Each row is a point on a landscape with many valleys, with its height.
From any point a ball rolls to the lowest of the 5 points nearest to it. It stops when none of these is lower. Distance is the straight distance between rows; heights are no part of it.
z706: [117 112  82 128 142 147  79  99  75 140  93 199 121 151 113 133 181 101
 111 168 126 119  96 128 184 106 137 123 117 158 120]  (h 2.78)
z567: [ 92 135 175 144 109  82 137 203  74  75 156 118 153  86 149 135 139 167
 130 175 135 125 127  82 120 124 133 139 113  74 152]  (h 3.40)
z184: [128 135 153 136 114 126 152 126 173 109 148  58 117 125 154 141  96 114
 147  96 129 156 138 121  78 114 108 123 149 113 133]  (h 3.55)
z518: [108 117 103 135 185 174 123 134 106 172 107 166 122 110  63  76 158 179
 111 159 134 123 130 156 120 189 158  89 140 161 112]  (h 2.31)
z342: [143 115 139 123 167 177 161 132 152 128 134 111 121 100  93 130  91 134
 142 126 120 171 136 128 109 170 132  99 141  96 128]  (h 3.57)
z946: [163 116  92  74 127 164 113 121 137 146  96 164  88 153 136 160 135  47
 110 122 105 129 100 123 172 106  99 177 139 122 139]  (h 4.84)
z770: [149 134 120 138 127 156 136 111 163 138 125 107 109 139 121 112 128 127
 118 108 120 121 149 148 114 142 128 117 151 152 115]  (h 3.84)
z684: [106 144 119 169  92  80 115 124  97 107 140 132 124 120 152 125 167 135
 115 130 138 100 109 120 141 109 134 121  79 153 127]  (h 4.01)
z871: [ 95 138 135 153 128 126  99 152  62  96 137 148 137 129 150 150 165 130
 138 167 130 120 122  91 160 141 129 118 106 102 128]  (h 3.17)
z666: [126 146  89 147  86  95 106  83 101 128 130 137 129 148 164 154 157  93
 134 107  92  98 119 151 155  57 120 133  84 161 142]  (h 4.47)
z335: [138 111 171 104 195 169 201 111 168 141 146 122 200  93  59 140  56 162
 170 116 144 189 155 128 114 192 164 113 125  56 125]  (h 4.14)
z298: [135 141 103 144 127 150 136  88 176 176 113 110 114 141  98  89 147 155
 132  94 132  95 143 152 116 144 135 102 153 191 109]  (h 1.36)
z797: [110 122 141 186 134  70 141 109 130 156 130 104 172  78  95  37 125 248
 117 141 148  97 142 158  91 139 153  83 108 206 114]  (h 7.73)
z525: [ 91 139 118 167  87  65  94 135  78  83 131 140 152 144 166 143 166 131
 131 155 125  98 112 120 172  87 134 114  80 122 130]  (h 1.24)
z471: [179 120 123  72 130 151 137 123 233 169  90 145  88 195 141 129 107  97
 120 102 132 120 149 168 130 150 133 162 180 148 109]  (h 4.76)
z207: [146  90 165  81 169 181 158 134 178 128 130 130 145 121  97 142  48 105
 160 126 147 182 147 136  84 186 133 110 166  67 123]  (h 3.20)
z326: [147 128  93 100 140 174 107 115  91 144 106 180  99 137 119 149 147  60
 100 151 109 119  98 122 169 123 116 160 130 144 129]  (h 4.00)
z647: [173  94 123  32 141 179 131 155 208 166  84 169  81 175 126 107  82  99
 110 113 141 141 109 127 164 156 109 177 154 131 113]  (h 4.46)
z413: [ 95 140 154 156 113  80 131 178  75  77 167 105 141 110 171 161 161 136
 137 163 121 121 113  97 155 119 108 129 101  80 140]  (h 4.35)
z437: [ 72 131 133 153 103  84  85 147  52  98 116 157 144 152 141 153 194 136
 130 181 134 109 111  99 196 113 128  99  87 100 140]  (h 2.36)
z442: [147 125 115 104 154 192 124 142 132 139 129 138  96 121 111 135 110 100
 130 142 123 137 140 121 120 155 120 134 147 108 122]  (h 4.61)
z97: [114 141 131 160 127 123 132 137 106  97 155 110 109 106 141 121 138 142
 131 116 138 128 109 104 119 130 129 116 119 121 127]  (h 5.92)
z675: [103 142  89 161 116 102  82  90  87 133  95 172 144 165 140 132 189 121
 119 154 107 105 119 131 186  89 134 103  89 173 116]  (h 1.94)
z934: [131 144  73 137 112 116  79  59  74 144  92 189 147 175 144 141 174  87
 120 133  75 108 108 161 176  67 146 130  79 144 156]  (h 2.90)
z481: [130 114 180 144 143 130 179  96 206 135 130  74 168 124 106 100  54 156
 149  81 161 179 156 158  85 146 154 111 162 116 123]  (h 4.44)
z322: [154 135 115 120 103 138 133 121 195 136 130  87  95 168 151 150 110  84
 130  71 118 125 145 136 121 122 113 136 151 147 131]  (h 4.85)
z817: [150 136  72 119 119 145 109  78 137 159  93 162 114 166 116 127 167  91
 105 115  96 100 127 169 160 101 124 141 133 175 129]  (h 4.64)
z232: [152 156  87 122 104 131 120  70 157 173 128 125 112 171 151 143 132  96
 123  71 104  95 137 157 157  74 104 147 135 181 127]  (h 5.29)
z915: [134 116 171 141 140 129 168 135 157 115 159  88 147 103 120 112  75 141
 150  96 153 176 153 122  78 145 133 104 155  89 130]  (h 3.52)
z486: [181 143 121  81 103 130 145  99 229 157 116 133 101 213 169 157  98  71
 106  80 117 122 153 158 115 121 119 161 174 140 122]  (h 4.96)
z696: [112 120 179 141 128 101 166 153 124  91 162  76 160  73 116 106 105 187
 116 114 151 153 136 109  71 123 145 129 128  93 138]  (h 3.71)
z737: [107 129 120 148 173 159  98 148  87 141 136 153 139 113  96 116 152 161
 124 171 135 134 138 118 132 179 156  92 111 126 127]  (h 3.39)
z399: [157 140  64 136 111 122 111  35 145 175 105 159 135 166 129 107 160 112
 122  97  95  69 125 176 165  70 123 124 127 216 111]  (h 4.97)
z667: [123 137 123 123  92  81 147 126 158 108 164  79 101 144 165 180 122  73
 150  78 109 132 128 114 116  69  91 144 131 115 133]  (h 6.68)
z362: [102 135 187 133  82  25 159 180  79  58 150  94 149  87 163 131 136 164
 114 165 129  99 122 112  61 105 130 159 119  89 140]  (h 1.95)
z256: [160 127  65 107 136 139 104  74 151 190  86 186 114 177  96  85 155 123
  94 121 101  77 120 186 178  93 132 141 168 215 111]  (h 4.60)
z967: [155 141 102  98 132 157 123 139 105 107 148 146 103 138 153 204 142  32
 143 131  87 127 113  92 167 101  88 173 124  83 142]  (h 5.47)
z719: [123 137 118 125 147 154 119 155  94 105 144 128 118 118 142 162 158  88
 130 161 108 125 115  96 156 139 102 150 133 108 129]  (h 4.52)
z332: [ 68 139 150 160 154 100  99 145  70 121 145 143 169 109 116  99 159 206
 128 185 161 123 135 119 136 168 164  69  82 106 150]  (h 4.04)
z397: [103 123 158 138  98  74 140 155 113  88 155  79 127 104 172 154 131 124
 134 105 130 128 127  95  90  97 109 148 123 107 141]  (h 2.54)
z101: [ 93 146 107 168 108 104  98 104  97 137 135 134 122 142 145 130 170 149
 137 131 121 102 122 127 139 100 135 111  94 160 113]  (h 3.47)
z950: [117 128 136 172 155 127 137 104 135 170 139 105 148 109  79  71 143 203
 124 134 142 115 148 146  96 162 158  77 122 166 119]  (h 6.45)
z57: [ 81 135 131 175 122  85  99 133  81 126 116 116 135 130 122 116 170 186
 118 164 162  96 120 121 135 136 141  88  93 142 129]  (h 4.09)
z588: [137 133 113 143 137 172 124 120 128 144 123 129 110 124 105 128 142 121
 113 127 131 120 132 124 127 155 122 120 132 137 117]  (h 4.86)
z600: [122 139 125 157 100 107 138 121 157 130 137  79 121 123 148 124 135 143
 125  97 135 109 140 134 110 105 114 114 121 172 117]  (h 5.89)
z365: [155  97 131  36 144 171 112 166 188 146  95 154  84 147 133 137  66  59
 123 131 129 157 111 107 147 150 110 178 163 107 111]  (h 4.10)
z408: [162 156  90 115 113 162 130  90 187 190 108 134 112 164 115 104 125 118
 121  94 108  87 150 168 134 122 120 125 172 187 113]  (h 3.62)
z264: [123 119 164 157 119 103 166 128 147 124 134  80 166  68  94  93  94 202
 122  95 136 148 148 128  61 124 148 111 119 124 127]  (h 3.48)
z474: [102 141  85 159  53  45 106  75  85 112 125 160 144 154 192 161 155 112
 120 107 103  96 109 160 170  35 135 124  62 154 154]  (h 5.91)
z885: [109 132 192 118 137  83 169 219  92  58 193 114 166  60 172 146 102 159
 164 174 124 147 143  70  93 112 119 165 142  44 139]  (h 0.76)
z925: [112 134 143 166  99  64 109 125 111 107 132  99 144  97 141 106 132 189
 117 122 150 109 119 128  89 109 124 106 107 170 115]  (h 5.76)
z870: [ 79 142 158 149  90  46 111 185  62  65 142 131 148 114 154 130 169 153
 119 186 138 111 122  92 155 118 131 117 104  97 132]  (h 3.01)
z916: [152 113 150  86 189 210 171 147 166 151 115 151 130 109  74 115  68 131
 141 153 136 161 145 135 113 208 139 129 148  91 109]  (h 2.58)
z894: [ 75 135 139 163 103  79 103 136  76 102 129 138 141 120 137 119 167 157
 125 157 153 112 117 116 137 112 137 115  98 136 126]  (h 3.08)
z959: [103 127 144 156 149 145 137 152  87 119 162 103 127  92 102 113 123 155
 140 151 139 143 133 110 114 166 126 114 107 109 132]  (h 4.38)
z372: [132 147 109 125 121 146 125 119 114 122 140 122 113 134 137 151 146 101
 133 128 129 123 123 125 129 123 125 131 135 139 131]  (h 5.73)
z164: [145 138  59 128  99 124 101  75 103 145 119 167 125 163 172 165 149  72
 131 109  76 108 119 166 167  38 128 158  83 132 173]  (h 3.94)
z353: [122 105 176 145 115 112 155 133 165 110 147  67 135 101 126 107  78 154
 145  90 151 159 142 123  71 121 131 123 147 130 126]  (h 2.67)
z384: [ 90 133 155 160 154 116 127 152  87 115 163 115 158  69 102 101 123 213
 137 162 150 150 136 113 117 168 169  92 105  96 149]  (h 4.72)
z578: [158 102  98  48 144 182 103 136 141 180  73 182  75 159 102 117 103  95
 105 129 131 142  89 131 187 143 107 171 140 152 106]  (h 4.63)
z138: [123 138  92 155 153 157 111 105 110 172  98 145 119 130  92  93 170 153
 113 156 130 103 127 149 137 157 130  97 131 186 108]  (h 3.49)
z432: [182 124 108  59 124 151 115 157 146 105 144 174  99 169 146 210  95   8
 135 109  86 138 107 113 159 104  81 197 143  81 163]  (h 5.46)
z479: [129 124 139 131 145 155 141 137 143 111 143 107 108 127 132 144 121  92
 142 122 134 146 128 106 116 150 114 128 141 107 132]  (h 4.65)
z638: [123 119  66 107 118 141  74  83  60 135  94 220 148 165 165 152 177  62
 124 153  71 128 101 138 184  72 147 132  93  96 168]  (h 3.78)
z657: [135 138 135 158 132 117 142 104 142 145 142  83 130 107 110 101 121 175
 132 101 145 121 149 139 105 131 122 110 124 172 120]  (h 4.28)
z463: [149 118  66 108 110 133  99  91  77 129 118 191 124 168 155 173 155  52
 115 125  81 129  91 145 196  64 131 168  86 106 160]  (h 3.88)
z742: [114 140 153 146 141 119 134 166 106  90 161 110 128  95 144 143 123 140
 149 142 141 135 134  86 107 146 121 130 122  79 122]  (h 4.95)
z617: [160  87 148  46 148 190 139 138 219 166  81 151  96 152 132 106  68 102
 115 125 157 167 128 144 123 191 130 163 174 119 103]  (h 4.51)
z858: [102 140 149 149  67  37 133 173  89  77 141  95 141 105 164 138 147 155
 112 147 138 102 120 119  97  89 127 140 101 105 121]  (h 3.85)
z673: [122 108 187 134 128  91 169 156 155  81 171  69 154  81 140 128  74 150
 148  85 137 168 132 100  53 118 124 123 154  94 133]  (h 3.37)
z692: [144 115  83  94 152 176  99 113  95 152  78 173 105 142 104 109 167 107
 100 144 113 121  99 127 173 134 127 146 125 181 107]  (h 3.56)
z40: [103 140 132 171  82  53  87 108 111 127 116 135 152 119 131  92 160 190
 122 144 153  72 130 155 115 106 136  95  89 196 106]  (h 6.50)
z960: [133 147 122 143 108 100 139 143 118 102 152 104 106 137 169 184 140  72
 140  90 103 126 117 102 140  79 100 164 122 115 144]  (h 5.69)
z77: [137 102 188 135 176 151 186 124 161 131 149  89 191  98  82 130  58 154
 166  99 156 201 160 116  88 160 159 106 156  69 132]  (h 4.66)
z271: [132 135 158 121 124 110 154 156 142  99 161  75 114 112 151 163 106 102
 160 105 128 155 141  88  96 125 108 135 158  81 150]  (h 4.31)
z519: [165 121 102  74 139 169 124 112 174 192  73 159  96 164 105  90 127 128
  95 128 127 114 119 156 160 151 117 147 159 184 102]  (h 4.62)
z115: [122 127 152 160 157 156 155 132 110 135 148 109 159  95  73  97 108 198
 136 135 152 148 152 136  99 179 154  97 108 115 136]  (h 5.75)
z538: [152 109 153  71 158 178 139 155 177 108 125 141 123 133 126 149  65  68
 146 133 131 158 128 118 112 163 109 137 176  87 122]  (h 3.63)
z29: [ 95 134 116 168 140 133  87 126  78 123 122 153 134 146 125 132 179 131
 120 157 128 106 119 116 149 145 139 107 103 143 134]  (h 4.03)
z308: [121 126 197 130 123  78 167 187 107  61 171  87 168  58 145 130  94 159
 143 128 139 153 133  82  70 121 122 151 142  55 143]  (h 2.68)
z910: [150  93  78  68 156 171 106 114 143 192  73 186 107 141  77  67 161 137
  89 131 120 119  81 169 198 135 117 147 163 198 116]  (h 4.25)
z366: [164 128 123  84 124 169 129 144 159 120 127 116  85 156 136 167 110  66
 129 111 124 153 131 121 131 137 100 145 151 120 128]  (h 4.19)
z948: [133 140 100 135 120 136 103 127  82 112 129 158 120 162 154 181 167  85
 138 141 105 114 104 110 187  93 121 146  93 117 151]  (h 4.87)
z585: [ 97 127 167 164  98  60 118 153  96 108 139 110 155  81 121 106 136 196
 105 150 165 121 130 132  90 124 142 114 103 140 118]  (h 4.82)
z579: [126 126 161 127 164 148 157 162 114  99 170 106 145  80 124 133  93 125
 161 146 127 162 153  88 101 161 121 125 135  59 132]  (h 5.66)
z35: [103 138 145 169 120  86 133 125  96 130 138 104 154  75  99  80 125 215
 120 149 166 131 139 132  88 141 145 118 104 147 125]  (h 5.06)
z18: [174 135 140  98 143 179 132 122 204 148 106 121 101 163 126 131  97 101
 133 100 138 131 147 159 112 162 124 129 179 123 115]  (h 4.75)
z862: [144 121 138 109 147 187 150 120 188 158 103 129 113 152  95 109 104 134
 129 116 134 132 150 156 112 178 137 121 166 140 119]  (h 4.41)
z251: [154 125 159 131 124 140 159 114 226 143 119  78 125 156 152 122  72 128
 153  73 156 161 151 162  84 152 142 112 177 126 115]  (h 4.93)
z811: [145 111 110 110 157 188 135 134 148 163  98 140 108 124  90  99 122 143
 113 147 128 135 134 141 116 188 145 121 155 147 127]  (h 3.67)

Call two points neighbours if one is among the 5 nearest of the other. Go from one point of each pair to the other, from neighbour to neighbour, staying as low as possible. Name the highest point that can't be avoided.
z885 / z353 => z673
z298 / z518 => z138
z916 / z675 => z342

For each start below, name every point that the ball comes to, in order.
z366 => z538 z207 z916
z617 => z365 z538 z207 z916
z647 => z365 z538 z207 z916
z967 => z719 z871 z437 z525
